The views of a scene show one set of named points, each view turned or mirrored, and shifted as a whole, with a little noise and some points left out.
(in the rows, 128 means zero)

Scene 1
View 1
<27>: [123 132 145  95 117 107 103 133 132 118 131 130  89 130 100 131 130 138
 138 122 134 154 159]
<178>: [155 151 126 106 139 101  93  95 108 122 118 145 110 133 114 140 122 147
 121 124 129 150 143]
<42>: [127 140 138  96 126 109 107 123 123 118 127 131  99 135 107 137 126 138
 137 126 135 154 148]
<63>: [141 151 126 103 146 105 113 107 111 119 123 136 114 145 126 145 116 138
 133 134 141 151 136]
<142>: [151 144 132 104 130 104  90 105 114 123 122 143 105 131 111 138 124 147
 125 125 126 150 153]
<59>: [ 91 133 147  85 123 121 141 167 144 118 143 117  99 146 117 139 118 121
 164 142 163 167 150]
<72>: [104 143 137  91 138 115 139 147 134 117 133 122 107 153 121 141 113 125
 152 142 158 163 135]
<118>: [120 135 142  94 123 116 116 139 130 122 140 132 103 137 115 140 118 137
 151 133 145 160 157]
<219>: [ 86 131 147  83 122 112 143 165 150 110 134 110  88 149 104 132 125 115
 155 134 156 160 138]
<223>: [117 140 135  95 134 104 119 129 129 116 124 124  95 146 110 136 124 131
 138 128 143 152 135]
<220>: [ 85 135 139  86 135 112 152 160 145 110 130 108  94 157 113 134 119 114
 153 135 162 160 125]
<126>: [129 149 123 103 148  97 119 109 118 114 110 123 103 152 118 135 123 133
 123 123 139 147 115]
<134>: [141 142 134 100 127 107  99 116 118 123 129 140 105 129 112 141 124 144
 132 127 132 155 153]
<39>: [143 142 129 105 130  87  88  98 123 113 104 130  86 134  92 126 141 139
 109 106 117 142 131]
View 2
<220>: [117 135 103 142 134 113  95 147 163 113  98 132 122 113 146 118 127 144
 119  89  87 135 108]
<134>: [124 107 129 136 114 130 106 109 131 148 133 128 123 119 117 126 131 121
 137 133 141 124 120]
<142>: [123 104 135 140 100 130 111 101 122 147 134 130 122 120 111 129 133 117
 139 144 146 120 118]
<39>: [124 101 140 168  78 116 123 107 120 126 120 124 116 132 117 133 156 118
 149 146 147 117 111]
<72>: [121 131 108 127 130 119  96 127 155 129 111 133 120 106 138 119 117 139
 119 102 101 135 111]
<59>: [123 122 100 124 152 125  91 150 164 132 114 129 131 115 142 114 130 135
 123  93  98 137 119]
<118>: [125 112 114 128 133 131  97 126 145 147 128 129 128 118 126 120 133 127
 132 115 122 131 120]
<63>: [118 121 129 130 100 123 103  95 128 142 126 137 118 106 118 129 115 128
 125 137 129 121 113]
<42>: [123 109 123 140 114 125 108 118 136 140 126 128 123 120 122 125 138 123
 136 126 132 125 119]
<27>: [129 103 119 144 126 130 111 132 142 138 125 122 131 129 124 123 149 123
 144 119 132 128 119]
<219>: [125 117  95 136 154 122 100 160 170 127 111 123 133 123 144 115 145 136
 130  88 100 139 119]
<178>: [123 107 135 137 100 128 110  99 125 146 132 131 120 119 114 131 128 119
 135 140 141 122 116]
<223>: [121 120 120 145 113 117 105 122 140 127 113 130 121 115 130 126 133 130
 128 116 117 126 113]
<126>: [117 124 133 150  88 111 110 102 128 123 109 134 112 110 128 129 126 133
 126 129 117 119 106]
View 3
<223>: [121 134 131 130 113 152 127 104 129 117 118 141 137 125 126 109  95 127
 129 140 115 126 107]
<72>: [121 136 144 131 112 134 130  93 140 121 107 158 127 129 135  96 106 126
 140 144 112 122  80]
<178>: [124 133 125 117  94 176 132 101 122 115 124 139 147 133 108 116  96 132
 133 110 111 129 138]
<39>: [120 130 110 126 115 185 123 119 111 111 136 117 150 117 108 128  81 128
 116 136 121 125 158]
<59>: [126 137 152 133 117 136 130 100 128 134 108 164 121 142 149 100 112 117
 137 150  99 131  60]
<126>: [114 134 122 125 110 152 126  96 140 103 118 134 144 109 111 107  89 135
 131 135 127 115 127]
<134>: [126 130 129 115  96 171 132 102 119 122 121 143 146 140 115 117 102 128
 133 115 106 132 127]
<142>: [126 128 123 114  92 179 130 105 116 118 127 137 152 137 108 119  97 132
 130 109 110 131 142]
<42>: [125 134 130 122 106 167 129 106 119 120 121 143 141 136 123 115  99 125
 129 126 107 131 118]
<63>: [119 132 127 119  99 162 130  97 131 111 120 139 145 123 109 110  96 133
 132 119 120 122 131]
<27>: [131 131 131 126 112 171 127 117 111 131 125 144 138 145 131 120  99 120
 126 134 101 136 111]
<219>: [123 135 144 139 131 137 125 111 128 130 111 154 118 132 153 104 104 116
 131 166 103 128  65]
<118>: [127 133 142 120 104 156 130 102 120 126 116 154 136 146 132 111 107 124
 137 129 101 132  98]
View 4
<118>: [107 134 133 121 141 155 126 129 120 146 105 130 119 125  90 136 110  79
 114 126 133 115 111]
<142>: [109 126 130 118 146 146 118 141  82 143 113 127 142 107  96 140 119 124
 115 132 113  99 112]
<134>: [106 127 129 116 145 151 122 139  94 143 108 126 134 114  95 141 117 111
 116 131 120 105 114]
<39>: [110 114 133 151 140 124 133 137  83 131 125 142 139 100 111 157 123 146
 126 120 113  97 113]
<219>: [109 134 144 142 128 136 135 110 156 141 110 140 100 125  93 140 105  53
 125 107 150 127 106]
<59>: [107 139 140 125 131 148 127 116 151 145 104 131 101 129  86 130 103  48
 118 114 148 126 105]
<220>: [105 128 146 141 114 130 119 112 157 134 113 140 101 120  91 129  98  52
 131 102 152 123  96]
<42>: [107 128 133 127 142 144 126 134 106 143 112 131 128 115  95 141 115 103
 117 124 125 107 110]
<178>: [107 125 130 117 142 145 112 144  86 139 113 127 141 107  95 137 117 120
 117 129 116  99 109]
<126>: [102 117 141 133 119 125 102 134 104 125 127 134 135  98  98 131 110 112
 133 111 127  99  98]
<223>: [105 125 137 137 128 135 117 128 120 137 115 134 122 112  95 137 109  94
 125 116 131 111 103]
<27>: [114 131 134 134 149 145 142 128 114 145 109 133 120 122  98 149 115  97
 116 126 128 115 117]
<63>: [101 126 136 112 131 142  96 142  97 132 116 126 139 104  91 125 109 108
 122 123 122  97  98]

In a view up to two points have been moved. Name them for each view, in the order of its rows, or write none.
view 1 => <178>
view 2 => <219>
view 3 => <63>
view 4 => none

Scene 2
View 1
<201>: [117 133  99 127 102 139 108 147 100 125  98 129 116 147 138  81 101 123
 127 135 106 138 113]
<205>: [150 123  64 129  79 161 129 149 103  95 113 128 136 154 170 104  77 126
 112 115 143 155 117]
<161>: [104 156 114 153  94 137 112 132 134 169 162 149 138  89 149  97 118  96
 110 105 147 101 123]
<79>: [114 139 104 131 105 143 103 135 134 146 149 139 141 120 160 104 106 127
 101 116 151 126 123]
<155>: [120 142  99 135  99 147 108 136 135 143 153 138 142 121 162 106 104 124
  99 112 155 127 127]
<185>: [106 143 108 128 117 143  92 133 140 149 154 139 141 125 158 103 110 136
  95 124 152 124 129]
<117>: [ 72 148 142 118 141 117  70 139 119 167 102 136 103 138 114  65 132 132
 131 161  84 117 113]
<77>: [ 96 136 120 114 137 133  78 139 130 144 120 133 121 150 141  85 113 150
 109 150 118 136 123]
<26>: [131 143  87 154  70 147 138 150  90 126 105 133 120 115 140  85 100  86
 135 107 117 120 103]
<150>: [101 136 112 119 120 133  92 146 103 134  89 127 107 153 128  71 113 129
 128 148  96 136 110]
<143>: [113 146 106 143  96 140 111 140 118 150 131 139 127 113 144  87 111 106
 120 118 128 115 115]
<47>: [100 154 117 148  99 135 107 138 122 163 139 144 126 101 137  86 122 101
 121 117 128 102 116]
<98>: [ 87 144 129 119 138 131  73 131 146 169 147 142 132 131 146  91 122 144
 101 141 134 121 129]
<194>: [113 149 107 149  87 139 120 140 113 151 128 141 124 104 138  87 114  94
 125 111 125 108 112]
<229>: [108 138 106 122 124 145  89 131 144 147 157 137 146 134 166 109 104 148
  87 127 161 135 133]
View 2
<77>: [156 126  93 138 123 115 139 115 141 149 104 139 124 136 130 157 137 132
 112 100 109 146 115]
<155>: [155 135 139 148 123  96 118 141 121 134 127 120 127 131 152 118 124 135
  92 113 160 116 111]
<79>: [155 131 132 151 124 101 119 131 122 139 120 125 125 132 150 120 123 135
  98 113 151 123 108]
<143>: [146 137 134 134 102 104 124 151 128 133 140 108 133 138 147 145 124 120
  93 113 146 127 119]
<185>: [163 133 122 152 136 101 124 127 126 141 112 131 122 128 148 121 131 144
  99 107 149 124 112]
<201>: [133 117 117 133  82 120 120 131 126 145 130 121 133 143 145 164 113 106
 118 126 106 151 116]
<161>: [161 149 144 138 123  88 129 167 133 122 143 102 128 128 148 125 134 135
  75 102 178 109 121]
<117>: [160 142  88 114 109 117 162 146 165 135 128 116 128 139 113 190 154 125
 100  84 110 146 135]
<98>: [170 138 100 139 143 106 143 126 144 141 105 134 121 130 129 144 151 148
  97  89 133 130 119]
<205>: [126 105 146 159  83 115  85 111  91 151 122 130 134 141 172 115  83 108
 127 150 121 143  91]
<229>: [164 129 121 158 142 103 120 115 122 145 102 142 119 128 149 113 129 150
 102 109 144 126 103]
<150>: [139 122 101 124  88 123 134 128 140 147 127 121 132 149 133 181 125 108
 115 113  94 156 121]
<26>: [124 125 153 128  62 108 107 158 118 132 157  93 139 146 158 150  99  96
 101 134 138 133 116]
<194>: [143 139 142 128  89 103 126 161 129 125 150  99 135 138 148 146 120 115
  88 117 153 126 120]
View 3
<77>: [131 147 141 161 153 132 124 140 160  96 136 102 139 102 152 136 111 108
 130 133 141 120 157]
<229>: [119 133 111 132 146 125  91 143 142 113 138 122 154 113 123 122 119 130
 137 126 110 134 161]
<143>: [140 159 140 113 115 148 139 132 149 108 118 110 142 116 127 116 116 146
 135 121 135 130 121]
<155>: [130 139 117 110 128 140 106 139 139 118 129 120 149 120 112 117 123 146
 139 125 110 138 141]
<161>: [126 159 125  92  95 127 113 140 141 101 102 118 157 125 124  91 109 161
 135 113 127 131 118]
<98>: [117 150 126 151 140 109 105 147 156  89 122 111 154 110 153 113 107 118
 127 126 139 121 159]
<201>: [156 153 157 141 144 171 161 130 153 114 138  99 125 104 131 147 125 121
 139 132 139 132 128]
<26>: [162 159 153  85 103 187 166 121 137 128 121 105 130 117 102 127 125 163
 144 120 127 142  91]
<47>: [134 164 140 110 105 136 133 136 150  97 109 111 147 119 136 103 109 148
 130 118 142 127 118]
<185>: [122 141 117 127 133 127 103 145 145 107 129 118 154 116 126 117 117 134
 135 126 118 132 150]
<150>: [153 156 163 156 147 160 163 131 164  99 132  94 122  98 150 146 117 111
 132 135 152 122 133]
<205>: [164 129 134 107 153 202 143 124 129 152 162 115 126 112  77 163 149 142
 158 135  93 151 130]
View 4
<117>: [132 149 106 158 173 115 151 171 130 113  98  98  89 110  90 175 137 162
 189 127  92 152 169]
<79>: [ 94 142 140 125 166 114 166 136 100 133 124 111 155 125 120 131 129 122
 144 155 109 154 143]
<205>: [107 125 178 110 150 150 148 125 115 154  93 156 196 109 146 130 112 105
 123 150 105 150 187]
<47>: [111 158 120 130 158 107 174 137 124 136 116 103 131 116  88 139 129 140
 142 120  90 148 140]
<150>: [135 135 136 146 162 141 140 158 135 129  81 129 124 102 115 169 126 143
 174 130  96 148 195]
<143>: [115 149 128 133 159 117 166 141 126 134 107 113 135 114  97 143 128 135
 148 126  91 149 157]
<185>: [ 95 137 136 130 174 109 164 141  94 127 127 105 147 130 124 133 132 127
 154 160 115 157 142]
<194>: [112 157 131 124 149 116 173 130 130 143 108 115 142 113  87 136 125 132
 129 115  83 145 149]
<229>: [ 91 132 140 131 180 111 161 142  84 127 132 104 153 131 136 133 133 121
 156 176 124 160 144]
<77>: [119 130 131 148 176 124 144 162 106 116 108 111 124 118 128 161 132 141
 182 161 114 157 176]
<155>: [ 93 141 144 122 163 114 168 132  99 137 126 111 161 127 119 123 127 118
 137 156 109 155 141]
<26>: [121 151 147 115 137 134 166 122 145 157  88 140 162 102  92 138 117 123
 118 103  76 141 174]
<201>: [126 137 147 134 156 140 146 145 132 138  84 137 146 103 119 158 122 130
 156 130  97 150 192]

In a view up to two points have been moved. Name them for each view, in the order of its rows, or write none.
view 1 => <117>
view 2 => <155>
view 3 => <26>, <205>
view 4 => <143>
